Points on a hilly landscape, in no order, each with its height.
From any point a ball rolls to the lowest of the 2 points nearest to it. It stops when none of these is lower. Distance is the straight distance between rows; heights are no part of it.
z371:  95 123  78 143  84  88  85 109 101  90  89 109  60 120 115 143 147 114  95  85 101  96 102 116  98  height 33.4
z70: 104  80 117  67  98  90  93 109 119  94 112 109  97  74 107  89  87  91 117 111 117 103  95  89  67  height 35.1
z383: 119  52 128  65 115  96 101 106 100  95 121  92 105  85 127  69  78 109 121 121 103  88  92  83  83  height 39.1
z838: 119  69 118  65 127  92 112  82  89  90 122  74 116 121 131  60  74 111  99  94  83  98 115 109 104  height 44.7
z747: 109  87 119 109 118 108 118 132  99 109  98 124 105 103 112 104 102  88 117 104 102 100  90  65  98  height 51.8
z365:  89  89  89  75  90  89 112 107  84 131 103 112 100 116  91 101 100 118 106 107  89 126 102  64  93  height 48.8
z955:  84 102  94 116 104  81  78 126 132 118 120 119  74  95 122 111 137 102 102  93 114 118 101 119  85  height 29.7
z462: 118 122  68 107  79  98 122 102  84  70  77 110  84 127  99 138 116  96 105  96  88  92 101 100  91  height 37.0
z425:  84 136  64 103  90  75  92  97 108 103  89 102  77 111 114 104 121 106  98  83  95 127 118 106  89  height 52.6
z940:  95  87  93  75  95  72  97  84  93 111  82 100 100 115 132  54  84 121 105  61  93  99 120  98  67  height 56.4
z191: 133  81 140 128 133 132 118  88  78  66  91 100 119 114 124  78  98  84 105  93  92  60  93 123 114  height 28.2
z758: 124 129  97  64  63 122  97  81  98  80  86  97  85 122  91 134 111 102  95 102 104  88  98 125  98  height 31.4
z630:  88 103  92  91 105  76  94 121 134  88 122 109  86  84  97 109 104  74 115 107 110 116 100 108  63  height 30.6
z310: 132  97  96  72 107  85 111  80  92  74 127  84 112 109 116  91  95  83 101 102  78  92 103 136  86  height 48.0
z291: 129  69 111  87  94 104 112  92  70  64 100  90 110 114 109 110  92 112 113 111  92  72  92  94  98  height 23.9
z658: 101  86 109 139 112  94  83 143 116 170  97 135  87  69 104 105 124  91 108 111 107  96  77  83 102  height 52.4
z287:  87  94  73  98  80  76 109 116  75  99  89 111 103  95  84 112  78 123 105  97  99 110 106  52  81  height 45.8
z442: 109 137  65 108  89  74 104 117 105 111  93  88  79  81  85 143 101  79  89 116  90 117 101  99 110  height 12.3
z796: 136 122 114  67  90 136 110  84 102 108  86 101  85 115  94 124 113  91  82 119  88  98  96 119 122  height 35.5
z775:  66  58 110  94 103  89  87 129 123 153 149 123  95 105  87 110 120 117 108 124 113 120  82  99  95  height 49.3
z729: 116 136  69  96 102  79 107  93  96  83 110  81 104  69  86 119  89  73  99 129  82 115  98 106 106  height 17.6
z763:  90 106  97  89  81  94  82 119 143 101 110 113  75  96 108 112 121  96 104  90 131 113 112 116  70  height 27.0
z165:  90 101 115 126 123  90  92 143 128 143  91 121  88  81 124  90 112  83 109  91 117 112 101  94 103  height 49.4
z901:  80 107  97 143  94  81  66 109 106 105 107 128  65 108 131 130 153 123  96  79 109 105  94 113  89  height 32.0
z381: 124  75 115  84  88  97  95  83  87  63  86  64  92 124 115  94  79 118  96  81 103  66 111  99  94  height 17.8
z971:  85  95  96  76  87  89  81  98 100 129 123 121  69 134 128 103 144 141  91  94  93 133 111  94  81  height 52.3
z522: 108  58 116  86  95 128 116  76  50  80 105 102 123 134  85 111  99 132 109 116  83  84  86  89 117  height 15.6
z565: 109 111 142  74 120 127  87 102 125 148  86 106 102  67 113  72  87  90  87 109 110 119 103  96 122  height 40.5
z877:  59  87  98 105  81  79  60  86 123  96  92  79 107  66  72  88  73 111 103  89 133  96 100  79  86  height 67.9
z105: 108 109 113 105 123 102 105 105 119  96  97 116 112  92 124  81 104  69 113  90 105  97  99 112  90  height 25.1
z204: 139 103 102  59  69 109  91  69  97  62 114  80 101 106  95 120  96 106  97 103 103  77 103 138  89  height 28.6
z701:  74  76 123 135 116 114  89  86 107  68 117 102 141 108  75  95 114  85 108  87 114  86  89 120 109  height 70.4
z578:  85  87 101  67  80  99  90 109 109 126 112 115  87 125  96 110 126 123 102 103 108 123 109  97  91  height 51.0
z638: 106  99 101 104 105 130 100  94  93  92  96  73 121  72  75 103  97 103 105 152  95  97  89  94 144  height 65.0
z261:  73 103  50 112  96  57 100  93  79  88 118  91 118  89  68 102  77 108 101  96  82 120 108  93  85  height 27.6
z41: 104 108 120  72 105 122  99  97 111 131  99 112 102 106 105  91 110  95  93 103 101 119 104 116 117  height 35.0
z941: 103 107 118 132 113 114  95  86  96  81  78  88 115  82  98  83  88  87  97  92 107  77  99 108 113  height 40.0
z125:  82 110  83  88  75  78  66  85 126  85 108  66 101  52  66 107  77  99  98 120 120 104  99  97  96  height 67.2
z389:  97 138  69  56  86  73 100  83  98 116 107  87  94  85  87 104  93  91  90 116  80 136 111 117  95  height 50.9
z429:  97 113 107  80 117 106 104 107 124 121 120 120 104 108 124  78 120  89 106  96 101 123 104 123  94  height 30.9
z782:  73  77 118  87 120 103 101  98 114 104 142 112 128  99  91  88  96  93 115 115 112 115  90 106  99  height 43.1
z356:  93 136  57 116 109 109 140 108  75 123  93 117  99 103  94  98  92 102  63  95  66 112 109  92 135  height 31.0
z472:  97 132  55 108 115  67 113 101  93  91 118  96 108  85  91 102  86  77 105 105  72 123 107 108  87  height 22.4
z19:  90  99 102 143  97 122 120 125  76 118  76 116  85 112  79 117 107 109  80  93 100  90 100  81 127  height 33.8
z250: 116  74  94  88  83  87  87  96  96  65  84  43  88 106 111  89  63 125 102  92 110  70 118  68  92  height 21.8
z521:  90  74 126 115 112 118 104 109  83 100  87 114 120  95  98  87  89 110 113 100 110  91  96  68 108  height 47.7
z317:  78  98 120 134  89 125  93 105  82 105  77  90  92  98  60 120  93 116  89 109 120  92  95  77 136  height 39.6
z946:  98 102 103 114 116  97  99 111 128  69 138  99 115  87  80 127 112  58 106 120 108 106  88 129 106  height 35.7
z106:  82  80  65 112  81  55  85  84  89  66 113  65 112  93  69 105  78 110  97  85  93 100 106  93  80  height 28.8
z177: 113 129  81 134  98  89 109 142 114 114  65 115  63  90 124 119 110  89 100  85 105  96 105  82  92  height 22.8
z120: 128  95 113 143 115 121 118  86  76  53  83  78 109 105 105  93  89  88  91  91  91  55 100 120 118  height 35.2
z157: 107  95 148  95 121 116  87 133 136 156  92 119  90  71 119  84 105  81  95 103 123 107  97  96 112  height 45.4
z153: 103  72  77  97  76  62  93  96  77  68  97  67 100  95  91 106  69 128 103  93 100  85 109  72  80  height 25.7
z161:  92 116 112 145 115 110 105 115 103 101  61 113 103  85 109  82  91  82 101  75 117  87 107  87 102  height 44.2
z714: 119 130  98  91 126 114 122  88  95 117 105  94 117  84 110  91  92  75  91 126  75 114  93 108 134  height 30.1
z372:  72  67 121  68 109 101 101 114 115 137 150 114 110 108  80 105 101 110 111 129 109 127  86  84  99  height 46.6
z958: 104  61 130  67 122  93 105  96 100 110 120 110 118 108 132  54  83 106 116  88 102  95  98 101  77  height 42.1
z329: 107 118  95  70  63 101  77  86 135  91 101 100  86  92 103 100  95  97 104  78 132  94 112 122  59  height 23.6
z929:  81 115  79  73 100  91 104  81  89 117 111 117  93 141 126  84 128 128 100  93  78 138 113 100  92  height 53.5
z956: 115 141  69 113 117 114 133  88  79 105  97  92 112  77  99 100  82  82  75 118  68 109  99 106 139  height 23.5
z713:  66  99  86 118 108 119 123  91  60 123 101 110 126 115  72  90  86 124  79 100  83 115 105  83 139  height 17.7
z116: 122 125  67 104  70 110 126 105  81  98  71 101  65 110  82 147 100 102  79 105  86  86  99  73 110  height 40.2
z277: 137  97 121  98 136 117 139 128  97 118 120 122 113 105 124  98  90  84 118 127  82  98  82  60  96  height 55.9
z600:  94  99  91  87  86  97  79  89 106  90  99  68 109  58  76 100  84 109 108 136 108 100  96  90 117  height 66.6
z485:  74  72 107 118  89  85  62  93 136  75 110  68 113  73  83  82  82  97  91  72 125  84  90 103  74  height 68.5
z846: 106 123  85 130  90  78  89 134 117 135  77 100  69  72  98 133 111  85  93 101 108 101  94 100 107  height 17.5
z129:  86  79 136 118  94 124  84 110  93  87  82 100 105  95  73 116  98 111 112 112 128  84  93  71 116  height 43.5
z416:  85 106 102 130  94  95  78  78  98  94  65  75 102 117 108  61  82 103  84  35 106  72 110 115  87  height 59.2
z55:  78  81 109 117 131  95 100  99 127  77 154 101 133  86  81  96  93  71 114 124 106 107  81 114  97  height 39.5
z170:  76 118  74 122 104 129 139  84  59 121  86 113  98 126  78  90 101 118  65  86  73 109 111 102 143  height 26.5
z447: 140 101 114  85 113 134 113 105 100 100 102  88 106  78  97 111 103  83 102 160  85  99  82  80 132  height 62.6
z618:  67  78 120 138 112 103  74  99 141  76 109 100 129  86  84  82 103  75 100  69 124  91  89 113  84  height 69.3
z753: 143  85 106  70 118  90 115  87  93  65 116  61 103 117 133  80  81  92  95 100  79  89 117 113  98  height 46.5
z22: 121 110  86  52  94  78 108  79  85 100 109  89 100  95 112  91  86  98 100 112  75 110 105 113  83  height 49.5
z771: 133  92 127  90 136 127 123 109 103 104 122 101 123  82 120  86  92  85 120 144  86  93  75  83 114  height 59.4
z460:  57  83 120 124 104 125  99  79  68 105  91 105 128 126  66  89 102 121  96  91 105 107 102 105 135  height 27.5
z841:  91  96  74  73  99  78 116  85  72 112 101 119 100 132 131  65 102 128 116  82  75 118 111  92  67  height 55.0
z244: 133 105 101  60  74  93  88  82 120  75 116  87  94  86 105 101  89  90  98  93 114  86 107 131  65  height 26.2
z722:  87 104  98 116  78 100  85  80  85  87  58  96  87 129 105  79  89 119 103  49 116  67 107 100  75  height 58.3
z311: 102 123  93 133  93 114 114 118  93 114  63 110  66 111 101 119 113  98  87  86 100  89 104  94 115  height 28.5
z748:  71  69 105 115 102  85  73 128 116 179 114 132  88  86  97  96 126 122 108 110 108 113  84  77  96  height 52.0
z51:  92  77 125  97  93 136 108  65  55  89  84  98 115 128  72  96  94 133  95 104  92  87  93 104 127  height 24.7
z668: 115 114 117 121 123 110 102 119 138  74 113 114 107  94 110 111 124  49 109  99 113  93  94 134  99  height 31.5
z464: 112 120  78 119  77  94 101 116  98  72  81 109  64 133 114 149 137 105 112  89 103  90 101  96  84  height 34.9
z862:  85  98  83  85  76  78  87  68  90  97  81  90 101 125 109  77  94 125  97  59  98  93 116 113  77  height 57.3
z938: 134 135 112  78 111 137 111  74  97 112  79  87  96  79 104  96  93  82  78 127  81 103  94 119 140  height 35.8
z154: 119 116 119 117 134 124 119  94 100  89  92 116 119 110 126  81 110  66 104  90  92  87  95 132 111  height 15.3
z805:  98 110  67 111  68  94 112 124  79 103  77 105  81  99  72 140  88 119  82 104  96  97 104  56 105  height 42.9
z11:  80 135  78  75  77  84  85  84 112 118  87  94  90 103  94  98 107 109  89  87 102 125 119 118  99  height 51.9
z865:  88  86 131 123 102 128  95 101 105  67 103 117 116 133  86 111 131  93 115  83 123  82  98 124 104  height 71.4

Where does a ball stop that starts at each point below?
z841: z763
z425: z763
z775: z154
z447: z442
z116: z763
z658: z154
z838: z763
z618: z442
z317: z442

Call two points neighbours if one is among the 2 nearest of the other. Go from one point of each pair to the other, from neighbour to neighbour, staying as low as possible. Name the highest point that can't be avoided.
z329 / z956: z938
z381 / z442: z106
z956 / z522: z356
z381 / z713: z460
z381 / z522: z291

Write out the way that a ball takes from each point below.
z748: z775, z372, z782, z55, z946, z668, z105, z154
z722: z862, z940, z841, z929, z971, z578, z365, z287, z805, z116, z462, z464, z371, z901, z955, z763
z701: z618, z485, z877, z125, z600, z638, z447, z771, z277, z747, z521, z129, z317, z19, z311, z177, z846, z442
